A landscape with many peaks, sampled at points; each row gives a point and its height.
From any point a climber takes the steepest step (rise divided by distance) to one of its 3 nearest points. It stops when none of these is higher. Distance is the straight distance between rows; heights are no part of it.
mun: [ -5 -34  39  20  29  22  10 -77]  height 389
Tapi: [  7  28   7  35 -11  10  -9  72]  height 740
gar: [   3  -32    1  -18   10    7  -20 -110]  height 523
sunu: [-24 -11   6   7 -13 -13  -3 -10]  height 410
Pagi: [-18  21 -52 -39  -8 -22  24  90]  height 445
Gavim: [ -5 -28  37  24  19  22  18 -52]  height 356
Tutov: [-20  -2  27  16  -2   7  19  11]  height 870
nido: [-11  19  -9  -6  -7 -14  11  67]  height 295
zof: [ 15  17  -2  27 -19  -9 -30  40]  height 351
risi: [-16   4 -43 -34 -12 -23  11  54]  height 497
fulaf: [-5 42 -9 -6 -7  3 32 95]  height 294
duz: [-10  16  25  31 -14   2   9  36]  height 176
bibu: [ 15  16  20 -16  61  16  32 -46]  height 641
sem: [-17 -25  39  27 -29 -11 -46 -79]  height 430
gos: [ 11  13  35  -3  58  20  29 -57]  height 863
Kopuv: [ 28  17 -17  27 -21  -4 -25  69]  height 528
Fipi: [-11 -23 -35 -44 -15 -15 -11 -28]  height 784
rebep: [  8 -19 -12 -42  20  -9 -21 -89]  height 867
ber: [-15  13 -13 -15  -3  14  49  65]  height 250
nosub: [ 16  28 -56 -26 -44 -19 -37  58]  height 465
Reluk: [ 11  17  10 -22  45  16  32 -21]  height 896
ses: [ 10   3 -24 -29  37  15  33   6]  height 752
Nolir: [  2  13  27 -24  65  -1  13 -68]  height 590
Lef: [-19  -7  -6  -9 -10 -13   7  14]  height 505
safo: [ 41   4 -29  36 -31  15 -24  83]  height 817
sinot: [ -5  16   7 -43  57 -26  -7 -98]  height 416
sulas: [ -9 -31 -14 -31 -22  -6 -20 -71]  height 582
Lav: [ 13 -26  22  -1  44  10  -4 -89]  height 456
Rik: [  9 -22  10  -7  36   5   7 -58]  height 576
nur: [ -7   6 -15  -7 -40 -21 -41  -6]  height 550
lave: [ 21   1   8  31 -42   1 -63 -10]  height 441
peki: [ 14 -12  49  24  47  28  21 -78]  height 509
Gud: [ 38 -10 -43  23 -60   6 -42  61]  height 530
lubot: [ -1  40  20  34 -13  21  20  79]  height 196
vikul: [-13  21 -28 -23  -8  -7  34  82]  height 392
Govat: [  1 -26   0 -11  18   5  20 -22]  height 583
vaki: [ -1  -7  -7 -12  20  17  43  22]  height 397
Rufem: [-21  -9  42  36  -6  -1  -7 -17]  height 286
netu: [ 32  19  -1  47 -18  17 -21  75]  height 447
fop: [-10  19  46  47  -5  10  19  22]  height 32
Nitez: [  6  -9 -26 -48  33 -12  -3 -63]  height 573
bofe: [-18 -11 -27 -22 -25 -22 -14  -1]  height 640
kodoz: [ 34  14 -37   0 -44  -8 -52  43]  height 423
Lekem: [-13   1   6   5  -3   9  35  35]  height 257
bal: [ -4   4  23  35 -16 -12 -19   6]  height 284
nason: [ -6 -28  -8  -7   9  -2   2 -42]  height 755
Gidi: [-17  -5 -43 -41 -10 -24   2  25]  height 549
zuviz: [ -5 -15  52  36  23  43  39 -39]  height 249
nek: [ -2  -3 -26 -31  18   5  36  34]  height 496
div: [-11   7 -37 -43 -37 -35 -30  17]  height 556
kofaf: [-10 -40  16  10  -4  -6 -13 -76]  height 548
dal: [-14  -6  32  32 -23 -19 -38 -41]  height 370
Daso: [-15   3  53  40  -5  15  17  -5]  height 256
rebu: [ 22  18 -41   8 -24  -9 -25  90]  height 563

For each start below, name the point where the climber stops.
bal -> Tutov
lave -> Fipi
Lav -> nason
Gavim -> gos
nek -> Reluk
vaki -> Reluk
sem -> nason
